Each row is a point on a landscape with many valleys, with its height.
A ball rolls from a point to the lowest of its 3 nearest points, and stops where none of them is lower. Distance is the straight distance between rows; heights are no part of it.
ton: 0  -1  14  -23  -19  -27  -17  11  -1  14  -3  10  -14  6  -18  -21  4  15  -7  -4  5  (h 27.5)
pives: 16  -43  4  -14  15  17  2  -25  -40  -23  -4  -13  -6  -59  23  55  -9  -62  20  -34  7  (h 19.2)
gizog: 28  -28  -30  -8  6  58  36  -19  -11  -24  1  -17  17  -48  14  27  1  -29  29  6  14  (h 31.6)
rul: 31  -24  -28  -1  -3  49  32  -15  -20  -25  -21  -4  5  -50  16  25  -1  -44  30  3  5  (h 33.6)
zileb: -9  12  15  -10  -5  -39  -19  8  23  9  -2  9  -12  14  -26  -33  -5  10  0  2  -9  (h 13.4)
gased: -9  -13  -20  -11  -29  29  18  -4  -8  4  -3  -23  16  20  -5  -17  14  29  -6  30  17  (h 31.0)
dekup: -8  34  5  -25  -35  -29  -11  14  7  31  15  4  1  71  -40  -56  43  56  -30  48  -3  (h 53.0)
gez: 31  -13  -29  -4  14  57  19  -2  -17  -1  3  -20  15  -43  9  6  16  -7  19  23  34  (h 60.2)
ver: 6  10  -35  5  -16  48  17  -3  -18  4  -5  -27  28  0  15  6  33  18  -5  12  49  (h 44.9)
riv: -17  41  28  32  8  -70  -30  30  32  1  15  29  -37  59  -38  -19  1  5  -24  -7  -30  (h 81.0)
Kog: -2  -5  2  -22  -2  -26  -11  3  -18  7  10  19  8  -5  -12  2  1  7  6  3  -5  (h 30.7)
vube: 25  -24  -24  -4  4  26  32  -14  -16  -16  7  -5  8  -27  -3  20  9  -18  21  16  17  (h 29.6)
vak: -12  -12  3  -25  -10  -6  -4  9  8  16  -10  14  -10  21  -21  -16  5  31  -17  15  12  (h 41.5)
Kuv: -14  -5  4  9  7  -6  -8  -17  7  -7  -18  9  6  -29  26  19  -32  -29  -3  -35  -27  (h 15.2)
kubov: 6  -26  -20  -16  0  32  20  -28  -40  -35  -21  2  3  -37  16  37  2  -37  26  -15  -4  (h 45.6)
kunat: 1  20  -40  3  -31  28  17  6  -11  7  19  -16  35  25  6  -19  35  46  -18  36  33  (h 51.3)
geded: -3  -18  21  6  26  0  -11  -5  11  -7  -4  2  -13  -59  9  28  -26  -55  8  -43  -24  (h 13.5)
bidap: 18  -21  19  4  32  14  -7  -22  -15  -12  2  -5  10  -66  24  36  -26  -46  18  -41  -31  (h 49.7)
Denot: -17  9  45  34  32  -19  -13  -5  30  1  0  7  -19  32  -10  21  -46  -21  2  -29  -33  (h 53.4)
ret: 6  -14  4  -3  3  -4  17  -21  -21  -22  -3  0  9  -19  16  33  -11  -23  27  -24  -11  (h 36.8)
Navis: 4  -16  -5  -8  0  2  28  -17  -9  -22  -12  16  8  -21  -2  24  -12  -6  17  -4  -3  (h 31.5)
dogo: -35  35  34  43  19  -59  -8  8  13  8  40  36  -26  60  -23  -5  -13  -2  -21  -6  -27  (h 31.7)
gado: -15  13  25  22  27  -13  -1  -6  20  6  -1  15  -4  15  8  8  -34  -26  -5  -16  -33  (h 50.8)
kalas: -14  -18  6  8  -7  -4  -1  -4  -7  -12  -15  4  6  -34  19  20  -21  -32  7  -35  -14  (h 20.3)
buso: 44  -14  -17  -7  12  54  29  4  -14  -12  5  -14  10  -53  21  25  21  -12  29  15  34  (h 60.6)
Morop: 17  11  -36  -9  -23  43  12  -3  -22  -8  -28  -28  38  4  22  12  40  23  -2  17  50  (h 46.8)
Gikek: -5  13  12  -11  -15  -43  -10  9  3  0  0  6  -1  -8  -16  -11  1  5  5  -5  -16  (h 18.0)
tofuf: -27  25  52  44  30  -51  -10  2  19  5  32  15  -20  44  -29  11  -18  -7  -16  -24  -40  (h 43.5)
rige: -15  27  29  27  20  -37  -3  -2  29  -1  -1  13  -3  27  -7  1  -31  -12  1  -22  -38  (h 47.5)
misor: -11  -21  12  8  13  -4  -19  -8  10  -3  -18  1  -6  -34  20  28  -27  -34  -6  -36  -28  (h 10.8)
fizat: -3  -27  18  -4  20  5  -11  -14  -8  -7  -11  -2  -7  -64  24  33  -37  -49  -1  -42  -21  (h 30.8)
nasid: 16  -5  -31  6  -16  53  0  6  -14  1  -14  -20  5  -12  6  8  22  18  -10  11  39  (h 48.3)
linik: 35  20  -33  -16  -21  66  7  4  -23  -11  -34  -32  54  -4  27  18  42  6  10  23  54  (h 48.2)
nam: -24  31  12  12  -21  -46  -11  14  16  16  9  8  -9  74  -11  -55  24  75  -10  19  11  (h 52.5)
von: 3  -6  8  -4  -11  -21  13  -14  -16  -3  -6  16  4  -9  15  9  -17  -17  8  -9  -17  (h 21.4)
gimem: -19  -1  4  -16  -18  -20  -12  5  12  9  -9  0  -12  44  -11  -31  -3  46  -17  9  16  (h 48.7)
numo: 32  -16  -35  -2  -4  61  40  -12  -12  -28  4  -14  18  -66  23  31  9  -27  37  -5  14  (h 34.8)
Romal: 27  -16  -27  -9  3  48  8  6  -20  -5  2  -21  10  -40  8  17  23  7  22  16  48  (h 58.1)
momed: -20  22  5  13  -13  -45  -31  29  40  26  6  11  -31  52  -12  -37  -29  34  -18  -7  -15  (h 80.6)
libev: 1  -34  -11  -15  1  18  19  -24  -28  -33  -14  7  -4  -31  16  36  -20  -26  29  -18  -3  (h 48.0)
radug: -20  5  -6  -20  -15  3  4  -3  -2  15  3  -1  7  57  -7  -29  12  56  -14  34  10  (h 19.6)
mubeb: 13  -30  14  -11  30  5  11  -27  -17  -14  16  8  14  -89  21  59  -31  -63  24  -42  -24  (h 56.4)
tudo: 8  -10  -1  -13  -3  -16  10  2  -19  -6  7  6  4  -15  4  8  -5  -2  20  -1  -10  (h 27.6)
fabo: 5  -35  -16  -2  9  41  15  -32  -19  -25  -16  -9  -7  -44  15  45  -8  -53  28  -22  4  (h 42.2)
denez: -10  10  13  4  -18  -26  -15  11  7  20  4  13  -4  59  -9  -36  -8  63  -23  12  5  (h 51.6)
zamob: -15  26  20  14  0  -50  -25  34  38  21  10  15  -25  50  -28  -37  -23  9  -23  -4  -27  (h 76.3)
kivu: -27  23  33  38  27  -49  -6  16  23  4  8  28  -17  42  1  2  -25  -8  -14  -10  -36  (h 50.4)
zoku: 13  -18  -5  -14  1  16  5  2  -10  13  -8  2  -13  -9  -7  -8  11  3  -13  22  19  (h 45.1)
Ger: 21  -20  -23  -14  -3  39  38  -28  -9  -24  9  1  -2  -35  8  22  -3  -20  34  -4  -4  (h 23.2)
losav: -3  32  -11  -11  -30  7  -7  17  8  23  23  -15  14  48  -26  -54  40  61  -32  61  10  (h 51.2)
laz: -9  -6  8  20  4  -7  -13  -15  8  -1  -15  5  2  -23  15  14  -15  -36  -4  -32  -35  (h 15.7)
bunil: 24  -36  -27  -20  4  40  9  4  -10  6  17  -19  6  -31  -1  -5  15  -4  13  22  27  (h 56.3)
Siref: -12  32  -8  -10  -30  -9  -3  8  7  23  24  -8  18  50  -21  -46  48  62  -22  55  9  (h 39.4)
revo: 6  -22  -30  -20  1  21  -9  -7  -5  3  -14  -7  -4  8  -9  -16  11  9  -2  22  20  (h 36.6)
danu: -11  3  36  11  27  -12  -7  -6  27  -3  1  11  -23  2  7  19  -38  -34  -8  -34  -40  (h 57.3)
Mudo: -1  -11  -38  5  -14  31  9  -2  -1  1  -6  -11  7  15  -6  -17  27  20  -10  28  27  (h 30.2)
bako: 19  -39  25  -5  21  10  1  -17  -14  -15  9  -7  18  -78  20  52  -28  -64  18  -41  -25  (h 55.8)
Tiv: 54  1  -25  -18  -5  72  9  -1  -21  -13  -43  -28  42  -27  34  30  43  -12  14  11  65  (h 51.4)
Vopob: 1  28  21  7  -9  -40  -15  22  33  17  6  16  -14  13  -10  -22  -13  3  -4  -1  -23  (h 30.9)
gamuz: -9  12  -7  -6  -21  12  13  -4  3  25  15  -7  9  54  -10  -42  34  47  -21  40  3  (h 12.8)
rona: -26  27  5  13  -17  -48  -16  22  42  27  2  8  -21  65  -12  -63  -20  42  -26  6  -2  (h 76.7)
tus: -4  -11  -6  -25  -14  1  -4  -3  -11  14  -18  3  -13  9  -22  -14  13  25  -10  20  18  (h 42.8)
Bib: 32  -8  -25  -11  2  44  -1  15  -18  -7  -32  -23  31  -28  34  15  45  -9  18  8  54  (h 55.4)
pas: -20  41  5  -8  -17  -36  0  7  -11  28  1  14  6  62  -19  -54  32  74  -19  35  -3  (h 53.3)
rim: 43  -15  -19  -22  1  59  10  6  -30  -18  -20  -28  36  -46  40  44  24  -8  31  14  55  (h 57.5)
faten: -20  -8  -20  -10  -15  1  15  -5  -8  7  9  -1  6  45  -6  -23  11  38  -14  37  11  (h 14.9)
Dogem: -1  19  22  31  17  -30  -5  4  14  4  6  29  -5  7  -1  -9  -24  -9  1  -13  -39  (h 38.7)
sukes: -9  1  10  1  1  -24  1  -8  -1  -7  8  24  15  -18  7  3  -20  -9  13  -14  -30  (h 19.5)
Dupev: 8  -10  -40  2  -13  53  9  4  -11  -4  -2  -30  19  -7  3  0  31  26  -1  7  45  (h 39.8)
Dibus: -44  40  46  62  29  -64  -26  13  10  8  38  25  -35  41  -34  -12  -12  1  -18  -9  -31  (h 18.3)
Detib: 24  -24  -11  -30  -16  27  17  -11  -8  -1  4  -4  -3  -21  0  9  4  -14  12  9  9  (h 36.7)
fedi: -8  -7  34  11  36  -12  -15  -1  16  -5  -6  11  -9  -12  -12  38  -40  -50  -7  -28  -28  (h 59.6)
goga: -23  22  14  7  -15  -35  -21  15  30  22  -11  -1  -20  38  -8  -49  -16  36  -12  4  -3  (h 69.9)
zela: -9  -24  5  9  10  1  -17  -15  -18  -13  -22  5  -8  -52  17  30  -21  -37  3  -35  -18  (h 43.3)
rared: -9  -2  -27  -3  -5  13  15  -9  0  7  2  -10  5  31  -4  -31  18  27  -21  34  12  (h 22.1)
gol: -15  -8  8  7  10  -13  7  -7  -9  -1  -15  8  13  -24  17  5  -35  -12  11  -38  -24  (h 17.4)
dulu: -20  15  54  41  40  -28  -19  5  27  4  17  21  -32  28  -8  18  -44  -12  -13  -34  -27  (h 55.3)
nitar: 11  -11  -1  -21  -1  -4  14  -9  -13  -16  0  13  5  -10  0  21  0  -14  22  2  -11  (h 26.7)
Vimu: -17  30  36  29  19  -54  -6  9  35  3  28  21  -29  47  -10  -5  -9  -7  -10  -11  -31  (h 53.5)
dor: -22  3  15  1  -13  -31  -17  13  16  16  -8  14  -19  13  -8  -35  -5  42  -14  -7  7  (h 56.9)
sepo: 22  -5  -33  -4  -21  58  9  4  -22  -18  -22  -33  28  -4  10  7  39  16  0  11  52  (h 44.8)
Vit: 1  33  16  17  1  -41  -18  11  20  5  12  14  -20  21  -11  -17  -13  -6  -5  -6  -42  (h 31.9)
gulot: 4  28  -10  -25  -23  5  -10  9  3  25  27  -15  17  36  -23  -42  41  50  -34  61  17  (h 51.8)
bisaf: -10  11  21  8  -7  -45  -26  30  37  13  7  8  -30  15  -23  -32  -9  10  -7  1  -12  (h 24.3)
suma: -14  38  35  11  19  -56  -10  25  37  -1  24  16  -25  43  -37  -24  -12  -9  -12  2  -33  (h 72.6)
Sonu: 1  -32  -9  -19  7  21  13  -29  -21  -23  -10  0  -4  -43  15  33  -3  -47  21  -30  -5  (h 34.2)
rede: 12  -13  -17  -9  0  26  9  14  -11  6  9  -19  -3  -26  8  3  18  -2  -5  30  24  (h 56.0)
Linan: -20  32  12  14  5  -40  -23  19  32  15  8  -4  -22  48  -15  -43  -8  16  -14  -3  -17  (h 61.3)
tatib: 4  -36  3  -6  18  -1  -14  -8  -26  -25  -14  -10  -3  -72  20  50  -12  -43  5  -46  -9  (h 38.6)
memob: 19  -16  -23  -16  5  37  4  -9  -11  5  2  -19  2  -26  10  0  21  -2  9  15  29  (h 50.3)
tusak: -10  28  10  10  5  -46  -27  18  35  17  8  4  -26  31  -16  -30  -7  6  -13  -11  -19  (h 40.1)
Tori: 1  16  -42  -5  -21  35  11  11  -23  -3  5  -27  30  16  2  -8  43  38  -8  33  47  (h 48.8)

Where does a ball stop that starts at each point below?
rede => gamuz
rona => zileb
rige => zileb
tus => gamuz
tudo => misor
gado => zileb
kunat => gamuz
rim => Dupev
Bib => Dupev
momed => zileb
